Each row is a point on a tangle of strands that fork and nearly touch. The rows are in no order.
Two points are linked if the straight distance between their rows is under 61.7. Some points are linked to none.
(650): [ 25 -34  -5   3   6   3  -4  -6 -24 -32  11  -3 -26 -10  -8  45 -21   1
  19 -12]
(740): [-35   5 -31   4   7   2 -32  21  21  18   1   7  -3   1 -10   5   4  -8
  -1  -1]
(902): [ -6 -37  14 -11   7 -15 -16   6   4   6 -16 -19 -36 -18 -24  20 -12  19
  22  -5]
(893): [ 26 -24   9 -12  14 -15   8 -17  -2 -27  32  -2 -45 -16 -20  39   2   5
  13 -12]
(472): [ 14  17  17  -3   8 -28   5 -33   6   2  28  -7  -5  -7   8  12  21  -5
   3  29]
(84): [-17  26 -26  25 -15   2 -26 -14 -17  13 -16  -9  12  18  11  -9   2 -31
  -2  11]
(894): [ 17   5  35   3  -4 -23  15 -24 -38  -9 -27 -23   2  -8  20  -1 -14   1
   7   1]
(697): [ 20   3  46   6  15 -15  34 -16  -7  -3  12  -8   3 -27   4  -9   0 -11
 -19   7]
(915): [ -7  12 -34 -11 -19 -15 -16 -20  -9  16 -38 -26 -17  15  -6  -6  16 -12
  19  15]
(882): [ 10 -13 -27 -18 -15  24   8  32   6  -2   2  31  35  25  19   3   7  12
 -19 -23]
(355): [ -5  40 -20  20 -35  12  14   0  -3  15 -13   7  29  43   7  -8   3 -12
 -22  12]
(317): [  7  22  26  -5  -1 -19  28 -23 -21  24  -7 -23  12  -4   5 -15   4 -36
 -25  33]
(805): [  4  11 -25  -6 -18  10  -7  16 -24  -8 -26   8  30  26  17 -18   2  -7
  13  -7]
(753): [  4  -2  55  -9  -1  -8  51   0   2  -3  12   4 -12 -18 -11 -48  23   8
 -13  -4]
(373): [-35  -2 -15 -20 -13   4 -18  -2 -13  29 -46 -13  -9  13  -1 -13 -23  20
  23  11]
(165): [ -9  48  -4  24 -24   0   7   3  18   5  17  -8  27  24   4 -13   4 -16
 -21   0]
(407): [  7  37  28  20 -39  -7  18 -23  -4  -3  12 -17  17  22  15   6   8  17
  -6   8]
(742): [ 27 -11  44  18  14 -12  43 -26   0 -25  14  21  -9 -37   0 -14   4  -5
   7 -10]
(349): [ 29   3   2  -2  11  -5   8 -19 -15 -11  12 -11  11   9  13  12  12  -6
  -4  12]
(388): [-11  28 -33  -5 -27   3   0 -34 -22  16 -41  -5 -20  28  -1 -22  11 -16
  -3  29]
(163): [  7 -35 -26 -14  -3  13   5  37  12 -12   4  18  13  14 -13  14  -2   7
  -9 -32]
(797): [-15  22  34   3  -8  -7  38  -3  -4  19   5 -11   5  -9   5 -37 -17 -35
 -26  22]
(292): [-23   6 -27  -8 -16  29   9   9 -13  29 -50  18  12  18   2 -25 -13 -21
 -19  12]
(313): [ 10  20  26  20 -16 -12  10 -19 -13 -22 -25 -19   7   2  16  -7 -10  19
   8 -25]
(583): [  7  -3   5   5  -6  29  16  30  17  -3  13  36  30  13  19  -1  -9  17
 -31 -19]
(107): [  9   5 -21   4  25   0 -16  20   3  -8  20  -2  18  -1   7   7   9 -48
 -16   0]
(217): [ 31 -23   9   2  34   5  35  -1  -5 -25  17  17 -19 -17   1  15 -10 -10
  -3   0]
(644): [ -3  23  35  21 -16 -24   2 -14  10 -12   2 -21   3 -13   7  -4  -3  15
   7 -19]
(120): [-16  16 -31   9  -9  13 -30 -20 -41   8 -20 -13   6   6  16   5  -8 -13
  21  25]
(612): [  1 -25  -2 -16  38  -7 -16  14  -5  -1  -6  -9 -20 -19 -15  11 -10 -30
   0   0]
(22): [-30   6 -32  -2 -23  16 -24   0   0  27 -30   4   4  17  -4   4   0  27
  19  10]
(636): [  7  15  41   9  12 -17  21 -26   0  -2  32  -4  14 -24   8   1  15 -19
  -9  36]
(57): [ -1   6 -16  20 -32   5 -27   5 -16 -12 -11   0  26  19  24  17  -5  31
  28 -23]
(134): [ -3  -2 -19  -9  -7 -20 -20  -7  -5  -4 -15 -30 -26  14  -2   2  14   4
  32   1]
(414): [ 23 -18  21  -6  20 -21  15 -14 -23  -5 -27 -22  -8 -16   5  -9 -12 -22
  -1  13]
(470): [ -5 -29  15 -12  29   2 -10  17  28   8  17  -4 -35 -27 -28   0   2 -17
  -9   6]
(718): [-28 -15 -47 -11  -4  14 -36  10   0  25 -17  10 -10  10 -16  14  -8   5
  12  10]
(670): [  8  -1  -4  -3  -4 -24 -30  -7   9 -14   9 -10 -24   8 -17  16  19  19
  23 -15]
(179): [  3 -24 -16   0   5  10 -25   2 -33 -18  -9  -7  -3  -8   2  28 -23   8
  33  -7]
(180): [-16 -22 -14  -8   5  30 -22   8  -6   4  -3   7  -8  -1  -1  35 -21  41
   9  12]
(50): [  5  -9 -15  -9  23  -9  -3  23   8   0   5  -6  -7  -3 -12  -5   2 -44
  -2  -1]
(713): [ -9  21 -43  -3 -32  25   1  -1  -1  18 -12  30  29  41   9  -3  13  -5
 -21   3]
(514): [-10   2  -4  29  24   6 -11  28  12  -1   8   6  16 -20  11  14 -26  -2
 -17  -7]
(338): [ 26 -30  14 -15  38  16  20  -8  -8   3   6   3 -26 -21   8  19 -12   3
  -5  14]
(159): [-13  16 -36  11  -9   4 -17  22 -14  -2 -28   1  27  17   1 -12   5 -34
  -6  -6]
(492): [ -3  14  51  -1 -12 -18  47  -1  -7   0   9 -12  -7 -13 -15 -51  11 -26
 -14  19]
(189): [ 22  -2  10 -14   8  -7  19   3  28 -32  56   9 -17  -9 -18 -37  25  -8
  -5 -15]
(887): [  0 -36 -14  -7  -7  -4 -10  34   6 -15   8  19  -4  -7 -27  34 -10   4
   7 -51]
(802): [-21  16 -38  -9 -17  24   0  -8 -21  24 -47   1  -5  33  -1 -28  -6  -6
  -5  29]
(71): [  8 -13  20  -5  15   1 -11 -20   0  -1   6  -3 -17 -19  -3  29  -1  38
   7  18]
(479): [  9  10  35 -16  -4  12  48   3  27  -4  24  17  -2   2 -13 -45  12  24
 -15  -7]
(689): [ 16  -2 -30  19 -13   4 -24  12 -15 -37   4  17  38  18  10  20  -2   5
  18 -24]
(426): [  4  32  19  11 -11 -25  13 -21 -14  -1  -9 -29   9   6   9 -15   2 -34
 -14   6]
(279): [ -1  -4   0   2  13  15  33  28  16   1   6  14  28   2  15 -15 -12  -4
 -24 -25]
(141): [-13  22 -17  12 -19   3 -23   3  45   9  27  15  22   9  -5  -2  12  27
  -4 -28]
(289): [  2   4  16   4  -1 -28 -15   2  24  -3   0 -18  -9   1  -2 -10   8  -5
  12 -21]
(672): [ 23  -6 -25 -23  12 -17  -1   8 -20  -7  -2 -24  -7  18  -3  -7   3 -43
   1  17]
(74): [-13  -7  32  11  36   9   7 -11  13   2  36  16 -13 -44  -9   3   8  17
  -8  15]
(125): [ -9  13  28 -13  -1 -17  19 -24  19   3  45   6 -23 -20 -26 -34  35  16
   5  18]
(604): [  5 -10  18  -3   9  20  30  18  13  16 -15   7  16   0   3 -25 -20  12
 -21  -2]
(679): [ -9 -21  -4 -20   7  24  16  24  13  22 -32  10   9   3   2  -3 -12  29
  -8  -4]
(390): [-29  35  -7  32 -34   4 -29  17   7  13 -16   5  41  21  13   1   2  -7
 -12 -14]
(95): [  8   7   4 -14  -3   0  28   0  32  -3  31   9  -2   8 -15 -35  20   0
 -14  -3]
(204): [-16   9  16  18  19  12   6  11  32  -1  41  21  -2 -35   0   0  -7  23
  -9  -9]
(476): [ -7   3 -49 -11 -31  24  -1  -2 -28   7 -33  30  34  44  11 -20   4  -4
  -4   6]
(56): [-24 -19  -5 -29   6  21  -7   9 -11  24 -31  -5  -7   6  12  -8 -15  16
   9  16]
(478): [-11  12 -36   4 -22  10 -27   4  14   6  13  20  18  25   1  10  11  20
   6 -10]
(912): [ 15  -6 -33   8   0   7 -28  17  -3 -21  16   7  24  10   9  18   5 -31
   1 -20]
(530): [-15  27  10   2  -9  -4  11  -7   3  32 -35 -19  -5   8  -5 -30   1 -12
 -14   9]
(949): [ -5   6  20   7  12 -18 -14 -24 -28  -8 -21 -23  10 -13  22  16  -5  -4
  21   9]
(834): [-10  23   9   6  -4  -4 -28 -30 -21   8 -11 -24   5   8  21  15   1  -1
  15  27]
(803): [  4 -25  -3  -1  10 -15  -8  26  27 -18   7  10 -23 -12 -16  15  -8   7
   2 -36]
(451): [ 19   9 -26 -14   7  -3   3 -18 -15  -6  -4  -7  -4  20   9   5  13 -28
   3  28]
(455): [ 19 -28  -4 -11  -2 -19 -16  -6  -4 -17  17 -25 -39   9 -25  36  16   9
  17  -3]
(181): [ -7   0  -2  12  11  11 -28  -7   1  10   8  -1   1  -9   7  38  -7  40
  12  14]
(197): [  2 -23  26 -21   9 -24  -8 -18   4  16  -6 -12 -34 -20  -9  15   5  27
  17  15]
(827): [  6  -8  24   1  19   0  -4 -22  20  -3  41  16 -17 -38  -9  26  17  30
   7  24]
(27): [ 27 -12   5 -12   9  -8   6  -5  17 -27  39   9 -34 -13 -22   1  14  -4
   3 -10]
(121): [  9 -33  15   9  13  -8   4   8  12 -11  -9  -2 -32 -19 -13   9 -14  21
  11 -23]
(548): [-17 -13 -12 -10  17  -2 -20  13  41  25  14  -4 -22 -14 -22   5   7   0
  -7   3]
(428): [-14 -33 -26  -7 -12  29 -18  17 -31 -14  -8  14   7   3   5  25 -18  32
  26  -1]
(775): [-20  34  16  38 -15   4  -7  17  14   2  11   2  42   4  14  -5  -9  -8
 -20 -25]
(67): [ 11 -26  11 -17  13   0  11   6 -21  -8 -31  -8   2   6  16  -9 -14  -9
   5 -14]
(627): [ 24 -26  35   9  29  -6  35  -4   4 -11  10  26 -25 -41   8 -10 -16  -1
  -3 -15]
(904): [-18  22   6  19   1  16 -14  20  39   4  35  24  21 -16  -6   0   0  23
 -12 -20]

A fork is a point with three links, a tip a point with one. Leave the first point through the second and follow the links. Name the first fork or tip that comes.
(426); (317) => (893)
(373); (56) => (71)
(390); (775) => (894)
(84); (159) => (390)
(217); (627) => (50)

A fork is a point with three links. Follow the links from the first point to the second and name the forks in between, in order.
(197); (349) => (50)
(204); (56) => (71)
(71); (713) => (893) (670) (894)
(57); (827) => (50) (71)
(915); (159) => (670) (894)
(834); (827) => (894) (670) (893) (71)

Follow the links from the first point to the second, and from the first to the third. Name the last point that the two ways share.
(204); (893); (718) => (71)
(373); (894); (492) => (893)
(292); (902); (904) => (71)
(141); (84); (492) => (893)

Name the points in between on the shortest way along the links from the first point to the second, in order.
(95); (834) => (189) (27) (893) (455) (670) (289) (644) (313) (894) (949)
(279); (470) => (604) (679) (56) (373) (22) (718) (740) (548)
(165); (388) => (355) (713) (476) (805) (159) (84) (120) (834) (949) (894) (313) (644) (289) (670) (134) (915)
